Each row is a point on a landscape with many valleys, with its height.
From any point a ball takes the steepest step (drop divided by distance) to one of its 2 nearest points. It stops when none of these is lower. Distance is the straight distance between rows; heights are no part of it.
<1397>: [123 115 119 174 178 101 133 151 151 130 186  71 103 163  95 107 147 111
 138 159 112  90 148 188 123 145 138 104 111 171  89 152  92 122 139 102
 168 156  92]  (h 405)
<47>: [101 176 120 117 103  93  46 141 192  84 159  76 132  62 118 114 118 180
 124 149  58 148  87 136 137 104 172 115 143 141 114 156 182 159 105 141
 156 116 178]  (h 692)
<602>: [ 72 108  93 128 128  97 123 133 152 134 128  54 117 172  81 137  88 160
 125 120 131 105 126 157 106 136 120 164  78 196 153 200 151 152 145 192
 120 153 120]  (h 153)
<1423>: [170 114 143 130 114 135 148 128 146 145 114 156 138 187 161 136 150 112
 154  87 175 152 146  83 122  93 102  65 176 108 146 109 149 118 111 114
 121  63 162]  (h 375)
<114>: [158 125 125 115 146 135 173  85 150 146 112 127 165 158  80 161  88 104
 167 163 172  89 142 133 124 132 116 103 111 167  97 114 108 134 102 142
  82 108 128]  (h 419)
<1333>: [141 129 131 116  99 127 137 142  67 172 132 155  97 180 133 165 117 124
 165 120 115 150 157  89 143 151  65 111 149 151  81  90 141  93 120 124
 139 105 152]  (h 870)
<1480>: [176 104 125 158 157 150 174 114 199 104 119 141 107 164 141 133 156 117
 134 132 153 107 159 111 126 117 136  54 133 107  90 115  92 112  94 148
 136 102 129]  (h 216)
<1140>: [116 176 170 104  75 109  91 112 167 137 139  52 204  63 128 123  99 124
 110 110 120  90  91 129 105  81 171 204 154 144 148 141 118 140 175 155
 110  68 151]  (h 589)
<929>: [147 218 126  90 101 152  99 132 161 104 135 168 183  95 120 144 106 150
 158 170  95 159 110 127 157 140 173  81 159 131 108 131 177 113  86 135
  93 106 178]  (h 531)
<367>: [189 102 175 135 108 123 164 118 185 134 142 124 139 110 119 127 136 126
 114 125 181  85 122  93 118 104 171 112 164 114  95  57  69  83 143 119
 150  79 141]  (h 623)
<1095>: [ 75 122  90 181 132 125 120 128  72 155  74 117 116  79 148  87 108 101
 103  88 122 103 112 147 108 125  99 222 103 106 131 128 105 148 189 134
 128 183 137]  (h 359)
<923>: [ 99 129 111 127 132 107  77 156 114 114 140 140 128  85 106 120 112 136
 131 136 101 178  95 158 149 161 125 134 118  82 121 133 182 138 100  91
 120 162 148]  (h 758)
<930>: [109 135 106 174 148 160 146  90  70 138 118 132 146 169 165  93 127  64
 149 105 132 125 132 161  96 119 104 150 119 159 159 172 103 167 171 144
  71 144 117]  (h 789)
<589>: [173  80 195 116  65 115 144 128 140 145 142 110 110 145 118 136 130 177
 108  88 176 114 115  74 135  96 133 138 150 136 129  71  97  79 127 141
 160  85 139]  (h 604)
<1541>: [108 180 121 153 142 135  75 131 165  91 177  95 144 128 125 116 130 129
 141 144  70 131  92 164 150 114 177  75 159 141 108 165 138 135  91 131
 131 120 159]  (h 667)
<945>: [168  93 179  81  99 126 196 111 115 168 130 113 146 181  74 175  81 104
 171 140 181 105 157 117 108 116  93 128  91 167 114 116 104 107 127 140
  99  89  97]  (h 449)
<94>: [126 137 116 157 126 136 116  97  40 142  77 179 131 125 149 143 111  90
 159  79 152 136 138 138 115  96 100 156 109  79 165 101 119 160 134 115
  89 132 143]  (h 814)
<1449>: [ 97 115 128  95 117 119  92 152 140 129 158  88 129 145  90 135 122 155
 155 146 126 139  97 153 145 168 102 132 124 170 117 178 179 161 123 146
 125 115 141]  (h 845)
<1323>: [147 158 162  87  55 137 109 149  31 160 139 157 122 144 122 158 106 163
 150 105 113 135 138 100 159 136 102 148 148 141 115  59 144  81 101 121
 140 107 129]  (h 862)
<552>: [155 136 139 137 134 114 127 102  69 134 107 154 183 136 112 149  54  85
 174 116 147 118 162 159 103 107 136 130  86 109 175 102 158 121  87  68
  68 117 124]  (h 841)
<1078>: [117 116  94 159 151 125 110 105 152  98 102 128 144  78 145  81 131 109
 108 125 148 138  92 137 120 121 141 151 120  68 161 187 154 170 119 115
 122 154 138]  (h 382)
<1271>: [103  90  88 138 144 145 134 113 183  82 100 134 109 123 139 107 152 157
 104 110 152 160  99 133 105 115 126 135  90 102 150 210 169 195 117 165
 101 166 118]  (h 298)
<58>: [117 162 130  85 182 132 160 136 154 134 144 144 147  85 180  72 154 100
 103 176 133 172 116 103 133 193 113 128 171 105 137 134 161 106 204  87
 141 135 135]  (h 188)
<1493>: [137 114 152 128 128 175 128 160  76 129 145 154 112 153 131 134 169  78
 155 147 150 115 124 151 154 181  90 134 177 133 109 130 100 131 134  87
 104 121 126]  (h 482)
<1280>: [ 74 115  84 137 115 105 117 139  63 165  87 119  97 103 101 139  84 112
 135 113 123 134 135 143 110 137  84 218  64 127 128 121 150 143 139 128
 118 167 126]  (h 321)
<999>: [161  47 182 115 115 102 144 139 102 133  95 110  79 153 143 131 164 155
  97  68 188 154 133  58 114 116  90 137 160 127 170  84 102 116 150 129
 168  93 123]  (h 581)
<1036>: [111 110 134 171 131 161 103 141  86 112  94 134 114  99 162 107 180 115
  97 101 113  99 122 171 120 130 107 173 158 107 163 131  59 157 167 111
 148 175  95]  (h 442)
<419>: [119 114 151 142 168  98  99 158 143 109 176 108 147 104 119  92 143  77
 132 176 123 125 103 184 141 190 138 144 129 109 148 151 161 131 141  59
 137 146 122]  (h 722)
<1098>: [161 130 117 173 148 109 142 125  96 117  94 155 137  73 132 132 104  86
 123 143 108  81 164 141 126 120 185 127 113  82 108  52  56  92  62  93
 163 152 113]  (h 509)
<365>: [103  77 139  70  83 109 106 150 104 123 176 112 110 148 106 160 109 186
 123 116 113 181 152 136 113 123 132 147  61 150 171 140 178 115  98 132
 132 155  74]  (h 888)
<841>: [140  57 122 184 148  89 108 131 174 117 112  93  96 103 114 120 136 136
 111  97 173  83 119 121 110  96 119 146 131 103 129 122  95 135 113 112
 173 121 164]  (h 586)
<818>: [104 143 118  99 136 137 153 122 202 106 129 117 117 106 149 113 149 163
  69 146 132 159 102 105 117 114 162 144  94 125 150 198 164 180 174 184
 121 145  96]  (h 183)
<224>: [163  99 161 157 107 118 132 134  68 139  96 118  78 181 172 128 173 127
  97  30 138 136 140  77 120 117  69 112 192 137 150  71  74 108 155 134
 169 107 119]  (h 557)
<917>: [119 197 100 169 113 159 102 106  43 141 134 157 124 167 166 120 135 123
 145  79  66 129 165 144 138  86 131 121 143 152 135 100 101 112 114 144
 111 128 126]  (h 603)
<1288>: [ 92 147 118 138 137 105  67 157 174 112 161  90 115  96 144 104 147 168
 116 132 102 158  67 100 152 136 130 122 174 125 119 167 183 151 139 129
 158 117 183]  (h 713)
<659>: [105 149 134  81 101 118 162 121 103 199 133 109 139 174 154 108  97 144
 143 113 129 156 138  51 134 161  81 163 146 181 130 110 171  78 200 154
 126 103 154]  (h 757)
<143>: [135  99 113 125 150 136 168 120 100 126  68 187 113  75 142 124 143 107
 106 145 157 137 139 112 123 150 110 142 110  75 130  89 126 128 117  96
 133 157 122]  (h 487)
<1605>: [122 113 117 114 139 122 130 104 156 143 128  88 163 207 113 128  93 162
 170 114 169 119 113 115 105 114 100  90 139 198 148 174 163 152 129 169
  87  96 185]  (h 517)
<1052>: [126 182  65 167 144 144  80 108 101 125 127 144 109 162 166 108 121 146
 153 101  71 146 144 119 141  91 125  88 144 144 115 111 136 110 105 171
 125 113 195]  (h 622)
<964>: [113 123 177  64 116 106 141 182 179 103 150 118  99  76 105 140 176 147
  81 168 138 136  99 118 139 155 155 165 129 112 119 165 135 166 195 133
 190 155  68]  (h 640)
<900>: [126 166  82 185 168 152 114  91 141  81 105 161 142  88 152 101 113  91
 123 127 111 114  99 164 138 108 162 121 118  76 110 150 100 156 100 127
 104 158 133]  (h 443)
<376>: [117 132 113 139 172 170 152 143 103 119 151 150 100 149 140 107 174  78
 142 177 116 128 122 185 153 186 102 112 143 146  81 157  98 143 137 107
 117 159  86]  (h 518)
<869>: [106  99  85 148 124  84 119 138 126 130  92 123  91  81  87 143 102 150
  99 124 133 113 136 137 109 100 122 198  65 103 116 130 130 138 125 141
 144 161 122]  (h 275)
<990>: [124 138 116  62 140 164 154 136 180 149 133 144 137 197 136 117 155 139
 153 145 161 163 116  93 134 182  79  83 162 169 104 175 177 146 147 145
 109 104 154]  (h 813)
<138>: [140 140 140 136 159 112 112 152  87 126 166 147 159  81 144  85 134  73
 149 177 109 125 130 145 142 188 140 123 165 102 134 105 135  94 122  35
 140 139 148]  (h 707)
<240>: [113 110 117 115 146  98 141 166 183  91 105 142 109  56 105 134 149 131
  81 192 137 122  85 133 135 138 143 155 108  99 100 158 147 163 155 113
 168 171 101]  (h 653)
<358>: [146  61 109 199 150  97 130 158 150 124 108 102  81 112  71 133 130 108
 141 145 169  62 133 157 119 135 104 142 125 118  70 105  86 126  99  97
 174 133 162]  (h 561)
<1385>: [122 133 116 107 100 123 129 105  43 168 133 158 142 155 106 167  72 108
 172 114 110 156 164 152 113 122 108 133  79 136 145 103 178 118  89 114
  91 147 110]  (h 848)
<212>: [113 162 120  96  80 150  84 136 106 107 195 106 117 137 132 152 130 173
 144 151  41 153 122 209 142 147 171  82 121 180 104 148 148 101  92 172
 138 146  99]  (h 585)
<565>: [132 121 162 134 100 137  87 138  23 130 135 156 143 127 167 136 127 130
 117  64 110 134 162 151 121 111 138 162 121  92 189  95 114 115 104  91
 120 142  88]  (h 372)
<1400>: [141 151 177 104 123 185 151 132 160 133 159 141 114 146 156 118 184 121
 119 147 137 127 105 118 148 144 122 119 190 151  96 151  80 136 186 165
 120 110 107]  (h 355)
<1580>: [145 135 110 156 149 147 116 134 143 117 118 134 120 210 134 127 150 136
 178 103 142 150 141 118 138 112 100  41 166 131 104 134 148 141  84 118
 127  89 179]  (h 418)
<331>: [177  96 146 132 122 164 184 129 198 115 111 157 114 139  91 157 152 131
 125 157 170  74 122 124 129 101 145  96 113 117  58 126  68 160 107 166
 121 111  94]  (h 300)
<613>: [ 99 109 124 142 140  81  53 154 145  99 172 101 133  80 119 111 137 107
  97 144  81 158  95 210 115 148 141 155 106  95 142 157 175 162 113  86
 140 165 102]  (h 740)
<271>: [171  66 152 167 143 111 135 108 199 123 136  95 141 133 124 120 128 127
 119 107 184  88 128 122  93  80 151 116 119 122 162 141 102 127 123 133
 117  96 141]  (h 610)
<91>: [137 130 135 167  96 144  94 111  47 110  61 161  74 160 166 153 192 128
 144  26 130 131 133 123 131  84  92 122 145  96 165  85  77 179 117 149
 122 122 137]  (h 541)
<1304>: [170 111 116 179 137  92 130 104  96 131 111 141 129 163 104 168  92  76
 168  89 163 100 176 137  93  84 124  96  78 105 154  90 112 128  67 106
  99 105 135]  (h 832)
<223>: [ 90 152 120  90 156 113 136 142 136 153 160 124 159 119  98 105  97 117
 146 198 116 175 104 134 143 214  92 141 129 147 104 138 200 128 174  95
 120 160 127]  (h 189)
<1002>: [104 155 117  90 135 130 158 104 182 169 124 108 140 127 134 117  85 176
 124 143 135 135 119  47 118 150 111 137 140 180 106 118 167 107 189 183
 129  91 168]  (h 747)
<327>: [172 126 114 102 132 149 171  78 165 146  75 152 144 191  91 179  98 124
 188 128 192 121 135 105 104 125  88  66 119 160  95 137 140 161 107 175
  76  87 165]  (h 452)
<353>: [162 128 167 126  93 135 138 159 115 144 150 114 142 133  68 166 114 106
 158 156 129  62 134 146 163 141 137 127 139 150  71  89  83  91 102 116
 137 106 112]  (h 404)
<273>: [137 139  94 100 138 139 161  88 144 136  95 128 139 214 145 146 112 127
 156 108 162 164 150 109 111  99  95  55 112 175 146 155 162 152 111 186
  81  94 157]  (h 486)
<1526>: [106 162  84 117 105 123 107 136 164 109 150  87  94 143 149 123 131 217
 132 135  72 148 117 106 139 128 135  93 142 197  98 153 163 117 133 210
 172 125 159]  (h 897)
<1263>: [ 95 150  87 158 177  88 116 101 143 147 152  78 142 171 120  98  76 134
 131 115 103 119 129 121 117 121 132 112 100 166 130 150 158 114 122 154
 119 120 178]  (h 282)
<1571>: [141  84 158 154 139 125 135 151 127 139 175  83 101 175  87 137 155 108
 162 148 155  91 150 135 139 144 101 115 144 163  95 132  78 112 128 106
 148 117 111]  (h 361)
<593>: [121  81 117 117 104 103 157 134 146 144  97 100  98 118 103 155  99 178
 100 100 163 130 128  79 102 100 122 178  70 121 150 114 150 122 136 148
 144 128 114]  (h 215)
<704>: [ 93 151 101 134 138  98 119 133 169 144 118  96 117  85 126 103 110 162
 103 153 120 127  99  80 128 132 122 167 127 139  97 139 157 124 180 149
 168 121 166]  (h 733)
<520>: [ 84  90 107 112 140  69 120 134 134 135 163  75 101 147 108 122 108 176
 116 123 123 181 149 105 100 142 120 163  79 158 162 144 188  97 141 150
 146 143 131]  (h 876)
<1461>: [109 187 114  87  90 156  77 127  84 106 145 159 147 119 121 164  99 167
 167 143  70 147 123 186 161 134 168  93 126 154 101 128 163 112  71 160
  98 129 146]  (h 560)
<1299>: [ 92 171 158  66 117 107  98 142 122 138 193 101 179 116 118 123  96 130
 141 181  85 166 109 154 131 176 145 144 128 158 140 145 197 121 148 103
 118 138 119]  (h 244)
<1509>: [117 140  99 121 158 107 141 103 171 116 111 135 113  81 173 110 128 175
  60 126 113 168 142  84 114  95 173 125  85  80 163 117 157 106 126 140
 157 151 113]  (h 219)
<596>: [106 131 133 130 146 128 148 121  90 170 145 102 144 169 155 105 101  97
 155 121 123 134 146 111 118 151  89 150 139 166 142 129 155  99 173 112
 106 129 135]  (h 767)
<154>: [113  87 105 118 161  94 125 134 146 112 133 147  95 116 152 121 151 172
  86 136 130 201 129 102 114 148 152 117  95  88 165 131 186 129 111 109
 144 164 107]  (h 290)
<388>: [179 121 134 133 125 112 194 105 161 136  87 141 128  98 123 140 100 132
  93 141 152  83 162  88 116  93 172 119 111  91  98  45  79  76 105 138
 155 108 109]  (h 641)
<1560>: [ 87 124 110 127 159  53 102 111 156 122 169  33 168 168  98 114  73 151
 122 124 116 123 117 169  93 130 152 131  86 179 173 190 175 136 125 153
 107 149 163]  (h 228)
<1193>: [ 98 147 117 111 147 137 137 150 113 153 122 147 109  82 132  99 135 115
 134 172 136 165 101  89 151 196  81 156 165 129  87 111 160 119 177  86
 139 144 163]  (h 114)
<496>: [113 140 178 105  95 153  88 159  93 102 192 119 157 119 115 136 174 101
 116 137  90 133 122 218 141 145 138 158 141 141 137 176 105 148 135  98
 108 163  64]  (h 505)
<1179>: [137 126 136  90 140 139 141 143 165 121 181 105 120 189 101 135 155 142
 154 168 123 148 121 133 151 160 110  72 135 166  91 178 141 135 125 148
 130 118 125]  (h 829)
<1604>: [115 118 121 112 111 128 177 111 148 144  98 129 122 107 172 124 124 160
  67 111 131 133 141  73 110 100 146 164 108 107 168 122 121 117 170 168
 141 128 117]  (h 147)
<1262>: [156 119 111 150 121 160 178  87 164 114  83 129 123 134  83 168  95 115
 120 137 157  56 132 155 104  75 151 127  85 137  87 135  62 160 107 187
 102 130 100]  (h 365)
<349>: [107 143 133 129  99 122  50 130  79 130 164 132 162 116 172 112 111 142
 109  76  86 170 115 168 125 106 161 160 126 106 205 139 159 115 128 101
  95 151 106]  (h 333)
<1170>: [124 113 103 134 141 158 123 126 166 101 138 113  99 185  68 157 154 150
 154 146 128  97 106 163 143 150 121  79 106 167  68 175 118 187  85 159
 104 144 115]  (h 849)
<773>: [146 128 143 116 104 182 138 125 100 107  95 163  96 113 151 152 161 121
  92 106 118 120 141 129 135  99 152 142 120 108 144 143  77 150 118 153
 126 152  77]  (h 550)
<995>: [135  90 158  74 117 144 131 133  76 123  79 181 129 103 172 143 132 148
  92  93 170 175 131  94 123 124 122 155 129  79 220 115 145 149 133 106
 122 134 103]  (h 402)
<861>: [ 99 120 100 111 100 121 100 123 119 158 121 117 124 132 101 134  93 172
 164 118 137 148  99  85 134 149  87 145 124 147 132 129 192 129 132 143
 109 117 199]  (h 858)
<715>: [133  81 148 101 126 147 141 140 114 125  54 164 124  61 146 117 143 140
  86 127 184 134  97  86 125 145 101 177 153  87 159 104 125 165 163 109
 137 133 140]  (h 448)
<15>: [123 105 148 104 110 143 121 160 133 117 102 164 141  79  64 165 121 118
 146 167 172 118  97 147 148 166 112 148 120  84 109 133 150 164  98  81
 102 143 132]  (h 546)
<984>: [113 144 122 151 110 166  61 161 103 116 128 126 104 112  78 154 142 127
 179 136 109  94  89 170 170 153 109 131 166 110  62 134 106 160  94 115
 129 131 164]  (h 478)
<850>: [141 150 171 133 147  95 109 164 125 116 163 112 136  53 134  96 120  89
 108 160  99  95 124 125 144 155 165 137 184 112 110  83  93  76 142  44
 195 110 151]  (h 694)
<1476>: [131 139 108 109 135 102 130 158 101 165 170 141 117 180 150 111 121 142
 146 133  92 190 158 100 135 161  93  90 149 142 123  88 179  66 124  91
 149 116 155]  (h 878)
<256>: [120 123 193 110  51 153 117 129 166 152 131  83 188 111 132 130 111 154
 110  87 145  88  98 129  90  75 162 183 151 167 150 147  99 142 183 193
  90  82 122]  (h 571)
<1321>: [123 174 126 131  98 183 146 100  69 132  88 182  97 149 156 155 145 101
 128  99  82 120 153 124 137  94 117 132 141 136  97 104  80 126 129 175
 103 141  93]  (h 582)
<254>: [183 116 166 141  97 130 127 101 125 124 106 151 166 168 164 148 117 133
 149  69 170 123 141 102 104  52 147 101 137  98 208 100 121 129  97 136
  97  82 143]  (h 335)
<1274>: [110 156  77 132 145 104 169 107 133 157  99 119 111 115 125 142  86 152
 116 132 105 138 156  87 130 130 131 143  79 142  87  86 156  84 127 157
 152 140 122]  (h 563)
<1172>: [174 116 171  93 121 104 169 149 142 113 113 155 137  82 118 148 140 139
  92 168 142  93 156  93 153 134 189 102 132  85 122  51  94  90  86  91
 167 106 109]  (h 658)
<1300>: [144 135 138 159 122 157 146 113 115 165 129 128 111 186 188 107 159 116
 124  69 128 125 129  98 128 110  86 118 199 155 128  98  77 106 185 141
 141 100 144]  (h 534)
<1134>: [ 98 127 112 186 144 143 147  95  90 183  96 104 159 142 188  83 103  86
 147  84 141 113 137 111  87 119  99 178 156 151 158 124 116 121 203 125
  94 115 161]  (h 777)
<341>: [171  97 102 156 173 116 163 118 170 112 108 156 103 157 183  92 183 111
 112 116 146 147 167  98 124 115 115  58 154  86 146 109 101 102 105 108
 157 106 144]  (h 127)
<1579>: [152 126 140 166 125 159  93 132  82  83  62 181 111 117 167 121 166 119
 105  75 133 115 129 110 150 101 134 101 172  84 170  67  46 154 114 131
 139 124 137]  (h 508)
<1380>: [154 101 137 188 132 101 150 159 128 114 128 120  89 110  99 132 144 103
 116 153 113  67 156 141 145 134 150 128 116 116  78  74  64  91 108  89
 198 147 114]  (h 536)
<1119>: [113  89  98 139 126 131 152 132 131 143 133  81  84 190  97 158 138 137
 142 116 155 116 149 141 100 123  88 151  79 168 118 170 116 157 137 157
 131 145  86]  (h 237)
<1291>: [146 109 160 159 113 152  92 130 134  92 117 129 116 131 155 127 190 165
  84  62 142 116 125 114 142  96 136 114 195 117 153  89  44 134 121 159
 154 110 122]  (h 469)
<1192>: [ 68 158 141 138  70 126  69 156  93 126 164  91 149  85 116 119 160 113
  91 112  72 112 112 209 119 120 133 212 120 145 151 155 119 144 157 119
 112 165  78]  (h 471)
<1072>: [173 137 142 139 142 101 145 113 162 140 156 123 178 142 146 125  99 136
 138 128 145 115 156  81 132 101 149 102 146 126 145  96 138  66 113  99
 127  84 144]  (h 671)
<1425>: [174  78 171 137 155 117 147 120 176 102 182 118 133 165 149 110 167 127
 127 136 155 118 153 125 118 113 164  86 126 110 195 147 103 106 116 101
 147 105  91]  (h 636)
<1359>: [115 205  78 178 166 138 103  83 164 106 136 113 138 138 159  95 123 143
 122 118  63 115 123 133 138  89 163  63 142 145 108 144 109 102 115 187
 130 113 175]  (h 642)
<1035>: [145  91 139  90  85 100 147 120  90 158 142 105 131 211  98 176  79 141
 187  97 155 142 161 110  95 113  89 125  88 198 158 144 156 111 106 167
 102  95 115]  (h 479)
<1586>: [123 138 112 147 193 129 166 107 195 141 129 121 136 123 195  48 146 118
 100 148 140 143 114  87 114 144 124 118 164 121 146 157 137 111 188 126
 149 118 155]  (h 255)
<730>: [166 158 143 137 143 125  93 130 165  99 149 157 193  88 117 127 109 114
 160 157 122 127 127 115 162 117 187  80 151  78 123 110 151 101  59  95
 112 114 172]  (h 498)
<49>: [ 87 121 144 108 104  96 102 168 101 159 163  93 134 117 133 120  98 170
 116 109 104 154 106  92 123 151 117 175 136 144 164 120 182 102 161 111
 146 124 158]  (h 867)
<387>: [103 110 140 136  64 121  63 142  26 135 123 131 115 155 120 155 127 140
 160  52 115 127 138 170 138 101 108 184 121 124 180 118 119 149 113 133
 106 124 129]  (h 406)
<300>: [135 140 139  58  93 135 148 132 149 119 130 154 156  84  46 174  89 136
 142 195 143 108 121 142 148 165 148 131  83 132 100 152 153 151  99 127
 105 147  87]  (h 580)
<1014>: [ 73 131 138 133  71 127  34 166  72 120 144 120 130 102 108 132 146 140
 123  76  86 112  98 193 149 111 124 195 134 107 156 149 124 156 112 124
 104 138 135]  (h 440)
<21>: [166 126 107 107 153 159 175 108 164 109 105 182 117 176 187 114 172  93
 108  95 126 173 183 114 128  92 126  45 127  83 158 139 128 123 111 135
 111 121  99]  (h 217)
<429>: [111 198 160  94 112 100 115 121 170 152 165  66 173  56 122  97 107 132
 108 162  85 118 107 104 123 121 176 174 157 171 118 122 146 129 189 114
 149  98 142]  (h 606)
<1482>: [158 125 120 156 128 118 168  86  97 155  74 155 137 142 156 156 118  69
 150  84 159 124 155 106  89  95 109 125  96 112 147 102 113 121 133 129
  95  99 123]  (h 823)
<792>: [152 103 141 141 151 153 171 114  88 124 144 145 132 156 159 107 164  69
 129 139 113 133 181 178 112 143 140 104 100 113 155 139  70 117 125  96
 128 160  53]  (h 481)
<123>: [160 128 151 153 141 160 151 130  93 153 120 154 147 168 176 104 146  60
 156 111 148 109 135 139 132 127 103 114 194 145 134 109  74 100 155  90
 118  86 149]  (h 512)
<381>: [118 199 122  78 148 130 156 107 187 134 136 124 176  94  88 134  92 131
 140 212 115 114 111 122 143 155 159 115 129 167  85 151 151 130 148 149
 120 119 137]  (h 565)
<1353>: [120  71 121 112 128 115 109 151  88 117  93 151  74 107 136 142 148 171
  92  80 142 183 135 111 119 120 122 155  96  75 190 120 158 153 112 120
 145 165 108]  (h 353)
<406>: [129 120 157 105  97 163 118 109 173 137 141  83 183 180 138 120 110 155
 144 102 167 116 107 123 103  95 137 138 150 196 172 194 137 151 168 187
  70  85 141]  (h 545)
<33>: [ 98 187 124  70 108 120 130 129 195 117 118 126 143  45  90 134 114 176
 120 199 111 151  86 111 145 145 164 136 115 153  96 169 194 178 154 166
 134 130 142]  (h 593)
<231>: [116 128  94  94 147 145 133 127 145 141 107 181 135 156 133 120 130 126
 158 143 141 197 109 126 133 182  66 100 143 121 116 163 214 163 120 110
  93 144 153]  (h 797)
<1591>: [135 147 122 186 157 133 128 101 109 115 121 141 147 102 155 100 132  81
 128 116 105  90 141 158 132  96 161 117 137 108 130 116  67 104 110 104
 132 138 127]  (h 483)
<798>: [107 141 102 155 143 131 126 108  46 141  86 143 157 125 123 109  90  55
 169 120 147 133 130 177 109 150  90 177  97 117 158 140 154 157 143 100
  63 164 131]  (h 802)
<105>: [160 125 106 167 160 112 109 148 152 107 146 131 150 163 105 118 122 112
 174 137 130 127 140 137 146 146 137  61 139  97 101 120 155 103  54  79
 128 112 169]  (h 461)
<816>: [127 166  99 115 151  89 143 112 175 134 154 111 145 111  86 134  89 141
 118 178  90 118 136  96 147 140 164  95 114 137  89 105 150  83 104 127
 156 126 148]  (h 538)
<37>: [ 99 119 123 153 101 164  82 160  81 113 102 151  73 102 116 140 173 130
 131 111 109 119  91 140 169 158  80 177 152 111  76 129 103 157 133 136
 141 158 149]  (h 515)
<405>: [110 160  90 148 139 165 153 102 135 124 101 139 110 115 107 146 121 123
 102 146 100  95 142 170 134 102 164 132  68 140  85 162  91 155 111 182
 114 172  81]  (h 420)
<446>: [118 149  80 157 216  96 149  94 201 136 136 104 168 157 145  82 107 115
 141 153 132 129 117 105 112 151 126  89 134 125 115 155 171 131 145 110
 119 121 176]  (h 317)
<13>: [132 109 138 143 173 111 129 126 132 109 208  97 128 150 133 111 135  97
 121 161 102 127 170 206 117 151 173 105  90 127 142 144 104 104 114  98
 138 169  53]  (h 444)
<484>: [135 130 161  53  86 127 148 173 140 120 154 150 119  83  74 170 134 152
  97 184 130 119 128 128 149 143 163 153  98 122  88 136 130 128 142 127
 155 149  57]  (h 609)
<733>: [101  65 106 177 119 109 103 158 111 117  78 115  93  85 117 107 146 110
  92  90 155  74 116 175 110 111  94 207 126  99 147 147  78 165 151 107
 154 160 126]  (h 401)
<875>: [116 175 117  97 145 130 135 149 195  97 119 155 123  44 121 102 145 130
 104 197 119 165  76 105 144 161 143 132 134  93  93 151 178 154 156 114
 152 146 146]  (h 624)
<1148>: [155 125 176 110 116 162 145 138 171  93 128 135 104 131 163 124 212 148
  78 132 146 114 117 107 159 128 142  88 192 113 114 114  39 131 159 163
 180 110  91]  (h 416)
<608>: [100 150  98 121 112 106  96 146 112 142 176 115  88 149 146 129 135 199
 123 125  64 182 126  97 157 141 117  96 147 144 112 102 172  89 118 148
 163 131 159]  (h 886)
<750>: [103 131  99 106 123 148 183 127 122 147 119 143  78 135  92 168 128 146
 105 163 107 105 156 131 130 127 122 127  74 156  54 126 106 125 139 180
 145 174  63]  (h 463)
<1462>: [120 105 120 148  97 144  82 150  69 113  90 147  62 147 116 166 171 151
 135  80 125 157 127 112 163 118  92 133 144 100 119  94 111 161  91 135
 152 128 143]  (h 553)
<350>: [131 143 152  89 127 170 176 111 177 124 139 150 135 111 127 141 153 147
 107 160 148 118 122 114 135 116 144 121 124 126 121 166 122 140 155 184
 116 127  91]  (h 284)
<458>: [137  98 155 139 119 177 148 129 131 146 127  99 115 172 116 149 153 117
 144 109 162  95 118 137 100 111  86 152 132 159 119 151  75 166 172 161
 107 111 111]  (h 301)
<1502>: [111 175 149 100  88 129 131 128  25 195 136 155 159 133 124 144  70 111
 169 126 104 144 155 135 135 147  98 172 129 156 116  81 158  80 133  86
 105 115 125]  (h 855)
<571>: [148 142 148 131  95 155 108 137 119 120 144 142 131 130 110 157 130 125
 143 131 125 106 112 139 159 116 145 116 139 126 101 116 122 118  97 128
 105 116 147]  (h 438)
<206>: [125 121  95 117 170 105 165 133 164 128 134 122  93 145  73 152 105 156
 119 196 109 118 146 138 122 140 148  91  68 152  79 129 133 115 100 162
 138 148  96]  (h 503)
<1417>: [176 117 167  89 143 115 188  98 178 127 170 142 172 137 139 124 109 111
 125 153 174 120 175 104 104 115 168  99 110 112 177 119 119  81 123  96
 126 100  85]  (h 656)
<988>: [118 146 100 133 167 124 110 104 135  95 129 148 170 127 109 102  95 110
 147 167 133 178  91 169 125 159 113 105 111 109 135 173 190 146 104 104
  79 161 152]  (h 778)
<1332>: [147 139 166 128 132  91 111 143 168  93 119 125 141  28 114 127 132 129
  88 155 121  94 108 119 138 118 194 137 137  84 121  83  95 121 103  72
 185 115 131]  (h 678)
<575>: [108 160 141 123 149  99  95 124 119 133 173 100 182  89 166 101 104 123
 105 132  90 155 126 155 114 131 168 165 135 121 179 140 172  98 142  76
 115 129 108]  (h 293)
<449>: [128 117 109 182 163 176 145 135  99 107  94 146  90 130 175  98 201  78
 126 137 129 105 113 159 132 155  96 116 175 122 120 151  64 173 156  98
 141 161 115]  (h 484)
<280>: [167 103 160 124 135 154 170 122  86 112 104 171 107 126 152 143 166  80
 101 120 130  98 172 136 131 118 143 104 129 117 133  90  41 105 108 123
 142 135  52]  (h 514)
<739>: [167 135 119 147 141 152 145  89 139 108 121 146 133 156 189 131 146 133
 103  76 124 144 163 111 120  61 169  86 112  95 177 121 101 117  94 150
 115 120 115]  (h 283)
<538>: [141  73 124 142 136 114 125 143  86 129  79 170 114  74  76 133 115  92
 166 145 159 124 121 121 138 168  99 145 119  74 113  88 123 145  98  55
 138 152 164]  (h 516)

Call two points neighbours if one is among the 2 nearest of the other. Go from one point of each pair to the other, from neighbour to neighbour, staying as low as possible. Name the highest point that can't be avoided.
<816>, <1604> => <240>
<602>, <816> => <1541>
<114>, <1571> => <704>
<818>, <602> => <1462>
<1493>, <1604> => <376>
<1193>, <602> => <446>

For each start below, name the point where the ball stops.
<212> => <341>
<1417> => <818>
<1385> => <1571>
<1192> => <1193>
<861> => <1493>
<138> => <1493>
<496> => <1193>
<964> => <1604>
